Each row is a point on a landscape with many valleys, with its height.
A ball rolls from a point to the lowest of its 2 nearest points, and stops where none of them is lower. Distance is the straight distance between rows; heights are no part of it.
z_20 height 541: [136 156 145  95  91 119 149 114 145 140 123 152 112 122 112 122  66 123
 117 131 125 137]
z_320 height 152: [116  90 171 130 105  49 138 153 122  94 165 152 134 129 158 150 137 102
 165 109 131 158]
z_517 height 501: [146 145  96 122 152 211 134 146  89 123 103  98 117 124 105 154  59 131
 108 127 149 114]
z_510 height 203: [130 138 150 129 111 103 137 141 101  58 149 113 120 136 177 155  93 107
 114 161 130 121]
z_556 height 401: [130  96 134 137 141 101 141 123 125 185 156 124 205 128 133 116 210 103
 161 145 131 151]
z_410 height 325: [114 152  93 166 174 120 112  89 165 192  81 144 129 141  83  69 164 165
 125 184 105 123]
z_675 height 290: [ 91 117 105 156  83  79  71 114 183 132 161 154 119 129 161 146 199  86
 144 145 110 139]
z_917 height 532: [130 148 147 127 153 134 167 127 139 146 106 106  93 134  79 110 128 109
 126 123 134 138]
z_575 height 644: [110 152 162 100  77 112 117 131 100 101 138 125  90 103 116 141  85 156
 124  75 124 129]
z_955 height 141: [169 107 176 127 169 153 197 157 106 123  68  99 152 177 114 124 108 121
  98 105 149 120]
z_503 height 380: [107 149 122 119  63 149 136 146  73 142  84 102  84 121  93 132  28 145
 132 100 110 143]
z_599 height 411: [111 144  87 131 117 168 138 115 146 178 124 127  88  96  90 124  97 143
 122 144 111 116]
z_560 height 519: [122 117  90 120 161 110  87 113 161 169 164 164 102 108 113  91 191 131
 125 163 122 114]
z_488 height 355: [107 114 129 155  76  68 100 148 188 162 145 162 141 129 154 130 185 100
 150 111 120 156]
z_648 height 206: [149 126 132 101 122 174 135 139 102 170  46 119 111 144  99 121  31 142
 129 115 150 119]
z_36 height 440: [108  97 144 152 144  97 152 100 151 184 106 158 185 135  93 102 212 127
 143 153 121 163]
z_203 height 407: [144 141 137 130  97  76 146 138 172 154 141 150 157 154 126 118 179 112
 153 120 113 173]
z_764 height 278: [132 166 107 141 177 155 112  75 137 180 103 136 162 136  95  71 178 167
 129 168 140 124]
z_821 height 208: [113 165 124 133  67 122  98 128 153 139  99 114 102 146 103  84 106 145
 107 102 116 141]
z_953 height 200: [ 99  96 103 130  81  86  49 116 171 102 186 171 109  95 168 137 163  99
 150 119 126 121]
z_400 height 571: [162 154 139 129 147 157 168 154  83  74 134  99 131 136 138 161  67 121
  84 117 144 106]
z_813 height 496: [135 125 151 128 175 143 172 108 109 164 115 103 143 119  73 110 162 120
 106 143 144 134]
z_882 height 235: [152 105 161 137 190 173 153 142 104 121 115 110 146 143 106 118 130 116
  77 110 148  90]
z_287 height 234: [123 152 107 125 126 154  86  82 159 153 112 129 107 133 106  98 143 157
  86 152 110 163]
z_592 height 471: [123 123 109 168 126  95  98  98 201 170 124 176 137 173  94 109 204 124
 149 168 123 146]
z_906 height 552: [130 127 178 125 148  81 132 156  91  54 176 142 141 112 182 183 139 124
 131  88 136 112]
z_942 height 188: [ 89 117 109 129  88  99  78 100 183 104 132 147  84 122 145 115 147 126
 101 129 106 128]
z_120 height 502: [137 110 171 135 169 102 151 173 113 117 138 118 173 139 162 129 180  93
 153  81 141 114]
z_255 height 572: [108 105 144 137 122  86  85 144 113  54 178 151 143  97 205 164 141 127
 143 113 116 122]
z_12 height 319: [ 94  99 122 157 122  95  95 165 146 113 181 143 132 114 198 179 187  86
 196 110 123 146]
z_248 height 262: [157 124 180 116 106  81 161 152  48  63 134 159 163 136 166 182  71 132
 129  88 148  79]
z_688 height 623: [120 132 138 116 123 112 114 133 116  85 177 127  79 102 144 160 106 150
 115 112 108 121]
z_539 height 530: [166 124 178 124 151  86 163 151  78  98 158 117 149 126 147 163 142  93
 127  77 149  96]
z_649 height 211: [110 130 135 149 100  95 106 130 147  97 166 123 125 138 169 126 172 122
 143  95 124 132]
z_867 height 473: [126  84 143 134 190 126 138 166 141 132 174 100 198 159 170 153 210 117
 154 135 138 159]
z_766 height 140: [144 156 163 118 103  72 155 133 108  68 132 144 124 124 135 153  86 109
 144 111 118 137]
z_357 height 476: [155 130  71 143 176 164  76  91 165 148 141 137  93 107 108 101 165 146
 125 164 123 112]
z_891 height 656: [116 179 144 122  54  88  99 120  86  74 131 157 107 113 142 144  70 155
 141  92 127 120]
z_887 height 59: [135  97 119 115 116 117 144 132 138 149 139 137 164 117 114 102 150 137
 109 142 125 105]
z_375 height 553: [136 157  83 132 146 222 110 144 122 151  83 113  87 121 123 138  26 143
 135 141 131 135]
z_85 height 463: [132  96 130 131 151 128 133 157 117  84 198 117 181 133 193 162 172 106
 145 123 151  88]
z_792 height 358: [ 95 136 122 109  84 174 147 138 147 149 110 139 102 108  75 121  91 171
 108 114 100 135]
z_606 height 145: [132 131 120 129 141 154 129 112 155 144 139 114 127 133 127  88 154 148
 102 144 129 126]
z_627 height 417: [121 118  93 153 181 108  88 110 185 190 141 169 163 143 127 116 230 144
 157 186 117 146]
z_894 height 461: [123 146 115 127 122 182 117 154  45  98  99  89 106 127 131 159  27 125
 105 110 151 103]
z_875 height 301: [130 135 127 127 114 149 163 163 139 173  85 119 134 136  98 112  83 171
 121 116  92 125]
z_998 height 468: [157 116 159 141 157  99 165 154 120 154 128 103 166 149 114  95 173 115
 148 115 123 120]
z_914 height 135: [140 117 150  99 116 119 177 134 119 120 151 124 168 132 144 123 117 114
 122 117 146  99]
z_549 height 436: [156 107 140 126 132  92 177 135 106 174 128 107 228 156 140 115 187 107
 148 129 126 118]
z_831 height 45: [130 153 104 118  85 169  79 118 119  95 132  87  72 120 129 125  92 150
 100 131 113 130]
z_218 height 377: [106 139  87 157 137 148 146 115 157 162  75 139 112 127  83  93 139 135
 123 161 113 126]
z_278 height 65: [127 114  83 136 110 126  56 105 190  90 171 142  95  97 151 132 175 123
 130 145  96 118]
z_691 height 607: [ 89 137  75 122 122 223  93 140 102 167  85 113  83 161  99 129  31 125
 149 142 131 149]
z_445 height 370: [133 109  93 169 182 105 102 111 162 166 114 141 144 140  99  81 211 179
 129 201 118 132]
z_362 height 170: [152 136  90 131 126 173  70 118 158 120 117  99  85 124 117 110 117 163
 102 163  99 150]
z_163 height 201: [121 123  84 140 134 127 101  80 177 130 166 128 127  93 166 136 201  96
 139 168 100 136]
z_328 height 419: [128 116 130 118 155 142 146 139 145 115 190  91 183 138 173 161 181 120
 133 130 125 128]
z_785 height 139: [109 146 145 127  96 111 102 116 145 105 127 127 104 136 154  91 121 127
 111 105 126 127]
z_312 height 276: [ 99  95 123 134  62  84 101 146 156  77 188 183 104 101 166 141 147 134
 132 129 108 108]
z_872 height 220: [135 136 116 121 171 155 142  94 135 155 120 114 187 140 130 108 179 164
 114 145 131 137]
z_639 height 518: [ 91 154  52 142 159 186 102  94 143 190  83 121 102 132  71  94  98 176
 131 184 142 141]
z_266 height 209: [128 133 140 124 103 137 140 127  83  69 115 123  81 123 136 134  67 122
 115 137 139 129]
z_719 height 236: [158 116 194  94  94  87 182 144  79  80  95 116 165 148 158 161  92 135
 133  53 130  96]
z_247 height 137: [112 153 101 130 119 169 117 109 110  57 135  98  78 111 139 132 110 127
 113 142 138 124]
z_645 height 597: [151 118 157 130 152 124 141 140 133  94 174 135 109  94 152 154 143 124
 116 129 115 122]
z_156 height 667: [ 99 159 139 149  72  87  90 121  76  51 142 157  95 109 173 137 107 130
 146 109  94 122]
z_973 height 566: [149 126 154 114 166 112 141 137 137 121 152 126 107 126  99 132 138 109
 120 127 134 133]
z_933 height 469: [ 93 143  57 136 105 182  80 125 147 173  88 112  75 111  90 113  94 152
 121 172 115 133]
z_490 height 421: [ 98 133 104 106 105 182 150 149  60 132  81 102  93 119 101 146  17 123
 148 103 151 121]
z_975 height 506: [116 138 117 113 120  85 101  94 174 175 153 145 121 122 116 105 153 116
 136 137 136 137]
z_780 height 192: [149 121 165 108 102 128 176 131 109  92 116 126 143 143 121 148  88 136
 121  82 159 100]
z_479 height 351: [105 100 116 140 157 111  99 139 147 176 156 153 186 136 166 110 227 101
 184 138 152 127]
z_628 height 283: [158 105 156  90 119 157 158 119  69 133  75 119 125 129 114 127  14 132
  96 103 140 123]
z_671 height 284: [128 123 125 140 138 114  96 135 165 127 169 142 158 119 163 112 202 101
 162 115 123 125]
z_353 height 101: [134 152 132  91 130 162 164 104 108 163  88 103 121 147  81 123  50 132
 128 134 147 147]
z_960 height 288: [158 144 183 124 114 112 166 144  43  67  93 120 139 130 152 195  64 122
  82  85 147  97]
z_553 height 418: [130  90 147 134 164 110 121 169 128 100 188 136 184 121 225 193 150 104
 167 124 136 129]
z_896 height 455: [139 145 128 134  83 112 137 116 172 148 101 153 133 146  94 106 145  91
 135 140 103 147]
z_783 height 292: [137 117 115 123 218 138 126  85 173 136 143 121 157 127 150 113 200 135
 129 150 129 140]
z_972 height 228: [111 107 158 123 117  90 127 150 147 107 167 171 145 124 181 160 169  70
 178 101 143 146]
z_870 height 241: [162 122 161  74 104 112 188 121  82 124  70 129 133 123 123 144  40 131
 124  76 152 101]
z_537 height 277: [129 124 130 128 121 150 120 132 112 113  90 119  91 138 116  87  73 126
 109 150 122 131]
z_992 height 360: [145 100 107 102 183 146 127 109 153 117 182 125 153 120 161 141 192 115
 129 162 128 115]
z_326 height 337: [ 91 131 131 127  87 138 116 140 103 144  72  94  78 124 109 106  55 131
 103 125 128 162]
z_114 height 467: [127 116 141 157 161 113 161 107 123 186 102 137 156 119  73  95 181 162
 107 161 112 141]
z_133 height 227: [153 132 142 118 168 170 176 146 119 153  86 109 162 164 102 110  95 174
  97 111 130 120]
z_843 height 654: [ 88 157  81 127  97 183  88 140 106 175  63 122  61 126  82 138  32 106
 161 122 136 178]
z_777 height 595: [150 128 121 108 149 154 185 167  62 116 117  90 121 142 105 172  45 131
  74 114 172  75]
z_40 height 207: [131  74 191 103 123  47 180 163 109 104 153 121 139 122 158 152 120 110
 141  74 130 139]
z_118 height 422: [153 112 102 150 193 160  97 106 153 145 139 109 129 119  85 108 191 153
 115 193 119 134]
z_762 height 500: [157 168 133 140  81 130 131 132 145 138 128 155  97 110 109 133 125 107
 144 126 101 146]
z_350 height 90: [109 132 163 132  65  47 153 135 126  93 129 157 105 115 124 145 124 110
 151  96 120 145]
z_463 height 366: [137 120 105 144 171 163  88  80 200 137 129 153 158 133 145  97 201 161
 129 156 120 132]
z_329 height 202: [143 166 104 125 155 176 146  98 111 186  81 112 134 135  75 107 105 153
 119 146 150 142]
z_160 height 539: [148 149 121 122 147 184 157 124  95 111 150 104 121 135  97 144 105 125
 105 141 167 102]

Call two points neighbours if one is among the 2 nearest of the other. Go from one point of each pair to the other, from neighbour to neighbour, staying as low as possible. Name the highest point that can't be avoided.
z_350 / z_887: z_287
z_350 / z_353: z_628
z_320 / z_831: z_266
z_785 / z_278: z_942

Where does a ball stop that starts at each point below?
z_357: z_887
z_627: z_887
z_575: z_785
z_906: z_785
